A landscape with many valleys, sampled at points; each row gives a point and its height.
From any point a ball takes the steepest step (drop divided by distance) to one of its 2 nearest points. It stops when none of these is lower. Distance is the straight distance between rows; heights are no part of it.
vivos: 22  -17  -9  27  1  2  -2  -4  10  -13  16  35  5  16  8  -3  4  -12  12  -22  (h 3.53)
zoti: 14  19  -9  -18  -9  -15  -15  -8  20  -16  -13  -14  -18  7  16  -15  -17  4  -9  -4  (h 3.50)
vibel: 4  -9  -15  -10  -8  11  7  -1  10  -10  31  -16  19  1  -15  -14  -4  3  14  -35  (h 1.70)
zomin: -2  -19  -6  2  -15  -7  0  -12  6  -5  40  -14  10  -12  10  3  -17  9  26  -10  (h 2.12)
Vadi: 15  -2  -6  -1  2  -8  -9  -11  10  -11  -1  2  -17  8  37  -4  1  -10  -4  3  (h 4.25)
gov: -2  -26  16  -7  21  -18  -9  -7  3  -5  -8  -17  -24  -8  41  16  16  10  -6  34  (h 3.65)
Fulot: -9  -20  -13  0  -23  4  -21  -6  10  11  4  11  -5  -12  29  -18  -11  -11  10  1  (h 5.07)
ket: 5  -7  5  -10  30  -7  14  -11  -11  -10  22  -15  6  -1  5  15  8  7  -9  -4  (h 0.70)
fug: -15  12  -7  -13  -23  0  6  3  8  9  7  -22  11  -11  -18  -10  -13  10  11  -4  (h 1.20)
zepo: -24  14  0  -22  -12  7  6  7  -6  18  -3  -25  9  -12  -25  -12  -8  7  0  14  (h 1.05)
zek: 26  12  6  7  14  -6  8  12  19  -30  -8  21  -21  20  13  7  14  -6  10  -12  (h 3.06)
vun: -20  14  -6  -17  -1  20  26  13  -9  -1  27  -27  8  7  -32  0  8  4  12  -4  (h 1.02)
Mebi: -12  -28  -5  -8  -13  7  -11  3  3  17  -2  6  -9  -26  36  -12  5  -15  8  17  (h 5.21)
rolep: -32  6  8  17  -10  9  11  7  -25  34  -8  14  12  -7  -35  15  -3  3  4  19  (h 0.58)
Pibal: 2  12  15  9  0  -22  3  -6  -7  -1  -22  6  -12  -2  11  23  -11  8  -16  18  (h 4.69)
taz: -14  -14  11  3  17  -8  1  8  -10  21  -19  2  -13  -12  14  13  23  -1  -17  38  (h 4.08)
vunug: -24  16  0  4  -1  9  23  22  -11  9  -1  8  -7  9  -18  13  16  -7  7  15  (h 1.07)
Tinuf: 12  20  11  9  -10  3  -14  20  15  -5  -29  27  8  2  -32  -11  -13  2  17  -17  (h 2.80)
Fival: 17  6  17  21  -3  -19  -6  -12  -7  -7  -26  25  -15  5  11  24  -8  -2  -14  12  (h 5.00)
ribid: -10  22  9  -3  -6  -18  10  2  -10  3  -19  -4  -4  -7  -5  21  -11  11  -6  14  (h 4.52)
Zum: 8  -23  8  -9  18  -17  -9  -17  2  -18  5  -25  -21  -8  43  12  5  7  1  19  (h 3.31)
Bazu: 14  16  -6  -10  3  -7  -5  -16  2  -9  -5  -18  9  3  -4  -9  -26  16  -13  -21  (h 3.10)
leke: -3  -16  2  4  19  2  3  0  -9  14  1  0  3  -5  4  5  18  -7  -15  13  (h 1.78)
nenu: 27  7  4  11  16  -7  3  2  12  -21  -13  27  -15  23  12  5  27  -18  -12  -14  (h 3.73)
Puru: 10  12  -12  -16  -3  -4  -19  -4  19  -10  -11  -8  -23  2  35  -15  -2  -10  -5  -1  (h 3.84)
fus: 19  2  1  18  12  -7  12  -9  -2  -22  1  14  3  11  12  14  7  -4  -2  -10  (h 1.63)
vulan: -11  26  2  -21  3  5  1  -1  -10  13  -14  -28  11  -9  -24  -11  -11  9  -20  4  (h 0.92)
buf: -6  9  -8  -11  4  8  -5  0  1  7  -21  -2  -5  2  0  -19  10  -11  -20  5  (h 2.26)
nabat: -12  26  1  -9  -4  0  6  1  -20  14  -13  -17  21  -6  -29  7  -15  21  -11  1  (h 0.77)
fuv: -5  -17  6  5  -8  -13  -1  -19  -1  1  25  -14  12  -12  8  16  -15  19  21  3  (h 2.23)
vip: -4  7  -14  -9  -9  13  3  16  8  2  -9  -4  -9  1  2  -21  13  -19  -1  -2  (h 1.80)
Surut: -23  -42  -1  -2  -9  4  -16  5  -1  23  10  -2  2  -28  18  -6  -1  -1  12  20  (h 5.32)
vir: 7  -22  1  6  7  -5  -6  -16  4  2  2  13  -8  0  36  6  7  -11  -2  7  (h 4.65)
Vulo: -21  13  5  -12  -3  -13  12  9  -3  13  -6  -20  -5  -18  -6  15  -6  14  1  27  (h 4.41)
bov: -10  -10  -1  -2  12  14  1  6  -16  25  -12  5  0  -4  -2  -8  18  -16  -18  16  (h 2.03)
Guluz: 19  1  1  24  -3  -7  -8  0  12  -13  -13  30  -8  14  10  3  -3  -9  -5  -8  (h 5.03)
debi: -25  11  9  -12  2  -13  13  18  -6  11  -8  -12  -19  -15  3  24  11  12  1  42  (h 4.32)
Sep: 17  -12  15  27  8  -15  -11  -21  -10  1  -19  27  -6  10  17  16  -2  -7  -26  9  (h 5.31)
tupe: 3  -18  -11  15  -23  3  -23  -6  12  9  3  21  6  -8  12  -17  -21  -9  15  -10  (h 4.90)
Podis: 2  -25  13  13  0  -19  -18  -33  -3  -5  15  -7  7  -8  20  15  -15  20  15  7  (h 2.40)
kon: 8  -10  6  25  -6  -5  -4  -18  -4  7  5  22  17  3  -4  4  -14  8  1  -13  (h 1.00)
bes: -2  -33  16  3  19  -14  -6  2  -9  15  -11  -2  -14  -11  27  17  16  12  -10  37  (h 3.91)
Vufaz: 14  -17  5  14  11  -13  -11  -15  -4  0  -17  18  -14  5  35  7  5  -13  -16  17  (h 4.98)
sig: 5  10  1  4  -4  17  -12  14  8  2  -22  19  15  4  -35  -24  -4  -1  4  -17  (h 2.14)
tedi: 21  8  0  -3  12  -2  -11  -17  -7  -9  0  -3  20  4  -15  -11  -13  14  -22  -30  (h 2.96)
fomif: 13  1  0  2  20  -10  10  -18  -6  -16  11  -4  8  5  6  10  -4  7  -8  -16  (h 1.06)
mura: -13  8  13  12  -10  -8  6  -4  -25  11  7  7  14  -11  -20  22  -14  20  4  -1  (h 0.42)
sada: 14  11  16  19  -10  2  -15  10  7  -9  -30  35  5  9  -19  0  -18  6  3  -13  (h 2.67)
Bem: -8  20  1  4  -4  16  14  20  -12  11  -20  11  6  11  -34  -6  15  -9  1  1  (h 1.15)
mun: -31  8  -4  -11  4  16  23  18  -14  11  25  -18  -3  -1  -22  12  11  2  11  15  (h 0.76)
Zusug: 18  26  -4  -18  -1  -14  -2  -10  11  -21  -5  -24  -7  6  2  -5  -16  11  -11  -13  (h 3.25)
vulam: 1  -17  -17  -10  -13  5  6  -10  10  -18  47  -15  14  -2  2  -4  -5  1  25  -22  (h 1.93)
foz: 19  11  6  16  -12  -14  -5  8  16  -15  -26  26  -24  16  16  10  -4  -7  7  6  (h 5.88)
lefep: -2  -8  -10  22  -11  15  14  14  -1  1  29  20  11  8  -24  4  7  -7  28  -15  (h 2.16)
guni: 10  -9  -15  -41  0  14  -2  3  7  -10  20  -30  -16  -11  27  -26  12  -24  -8  -14  (h 0.59)
kug: -12  10  -13  -19  2  28  20  19  2  -3  19  -23  5  9  -26  -12  14  -13  11  -4  (h 1.24)
Livo: 10  2  -15  -27  7  17  -2  7  19  -12  8  -17  -13  3  16  -24  25  -24  -10  -20  (h 0.91)
mosor: -3  3  -7  8  -12  5  10  12  8  -10  21  9  10  5  -19  2  -7  3  22  -21  (h 1.72)
danaf: -40  8  -1  -5  2  19  15  21  -21  32  12  -9  2  -10  -30  12  6  -2  10  33  (h 0.56)
Dal: 7  -13  -6  31  -4  5  10  13  4  -4  15  36  7  8  -6  6  8  -15  21  -14  (h 2.73)
gul: -19  10  14  1  -9  -9  1  -3  -20  21  -11  -2  17  -17  -20  14  -18  23  -9  13  (h 0.60)
sug: -20  1  10  -11  11  -5  3  15  0  18  -17  -14  -21  -16  14  7  22  1  -9  38  (h 4.21)
pimus: -15  9  -5  1  -16  5  9  9  -1  2  21  -7  15  -5  -21  -1  -10  6  16  -9  (h 1.38)
kag: -35  -12  5  9  -1  12  10  19  -19  35  10  10  6  -8  -24  15  5  3  12  33  (h 0.43)
besu: 2  -11  7  -14  14  -15  5  -14  -1  -7  22  -27  4  -7  15  13  -7  18  -2  -1  (h 1.01)
Bavo: -1  14  -4  -4  9  19  -6  10  -5  14  -30  0  6  12  -19  -23  15  -17  -28  -1  (h 2.56)
sufif: 3  2  0  -29  9  -10  -2  -9  9  -11  11  -35  -7  -6  24  3  -4  7  -6  7  (h 1.27)
rili: -9  6  -8  9  -7  21  2  20  -1  9  -11  8  15  16  -35  -21  7  -6  5  -11  (h 1.62)
Zudat: -2  10  -8  -33  -12  -3  3  1  17  -12  12  -37  -13  -5  14  -13  -8  -1  3  2  (h 1.11)
Nav: 22  -18  -2  25  -9  2  -13  -13  10  -12  13  26  11  11  -1  -8  -14  -1  16  -29  (h 4.15)
Bavup: 2  -25  10  0  -1  -15  -29  -29  2  -1  6  -18  0  -17  25  -2  -16  23  8  12  (h 2.60)
zoto: 22  -9  -3  21  17  1  4  -1  4  -9  -6  34  -7  17  9  -5  16  -17  -11  -12  (h 4.28)
lus: -9  8  0  -1  9  -1  14  7  -7  8  -2  0  -1  0  -8  14  9  0  -7  10  (h 1.46)
fibe: 1  -6  14  20  -3  -11  -4  -20  -26  14  -3  12  20  -7  -11  17  -16  17  -8  -13  (h 0.66)
Zova: -19  18  -1  12  -1  20  19  23  -15  6  3  16  4  17  -40  10  15  -6  14  5  (h 0.63)
Ruvid: 15  -22  -11  19  -15  8  -21  -4  21  -5  12  25  10  5  6  -25  -15  -7  23  -27  (h 4.58)
Zopad: 5  6  -14  -34  0  3  10  0  12  -16  25  -34  -14  -4  20  -13  9  -8  -2  -11  (h 0.89)
Sur: 14  6  7  15  -6  -1  -6  -4  -3  -2  -17  27  10  7  -13  5  -11  10  -8  -14  (h 1.71)
lital: 11  10  5  1  16  7  -6  -13  -15  6  -19  4  18  5  -25  -11  -8  10  -31  -20  (h 2.83)
latat: -5  4  -14  -16  -10  20  8  11  4  -7  24  -15  13  9  -28  -19  3  -5  12  -22  (h 1.49)
kovoz: 6  -29  6  -10  6  -16  -26  -31  8  -16  12  -25  -9  -8  37  1  -8  11  4  10  (h 2.89)
ger: 5  14  -1  -6  11  15  -5  -1  -15  7  -21  -5  16  12  -31  -26  5  -5  -27  -15  (h 2.72)
Zipes: 24  7  5  12  17  -1  9  9  5  -26  -3  25  1  12  -5  8  5  -4  4  -20  (h 2.28)
bida: 4  16  -15  -19  -1  19  6  14  17  -12  -4  -12  -7  11  -6  -25  26  -20  1  -14  (h 1.31)
pak: 10  17  -1  8  -16  -17  -5  2  19  -10  -23  7  -29  5  32  7  1  -11  0  13  (h 6.52)

For each start below, name the point where the ball stops.
Surut -> mura
Puru -> guni
debi -> kag
foz -> ket
ger -> guni
zomin -> kag
pimus -> mura

Call two points neighbours if one is among the 2 nearest of the other. Go from one point of each pair to the other, from neighbour to neighbour, staying as low as possible. Name the highest point that can't be avoided.
ket, mura -> Tinuf
Zova, ket -> buf
ket, guni -> sufif
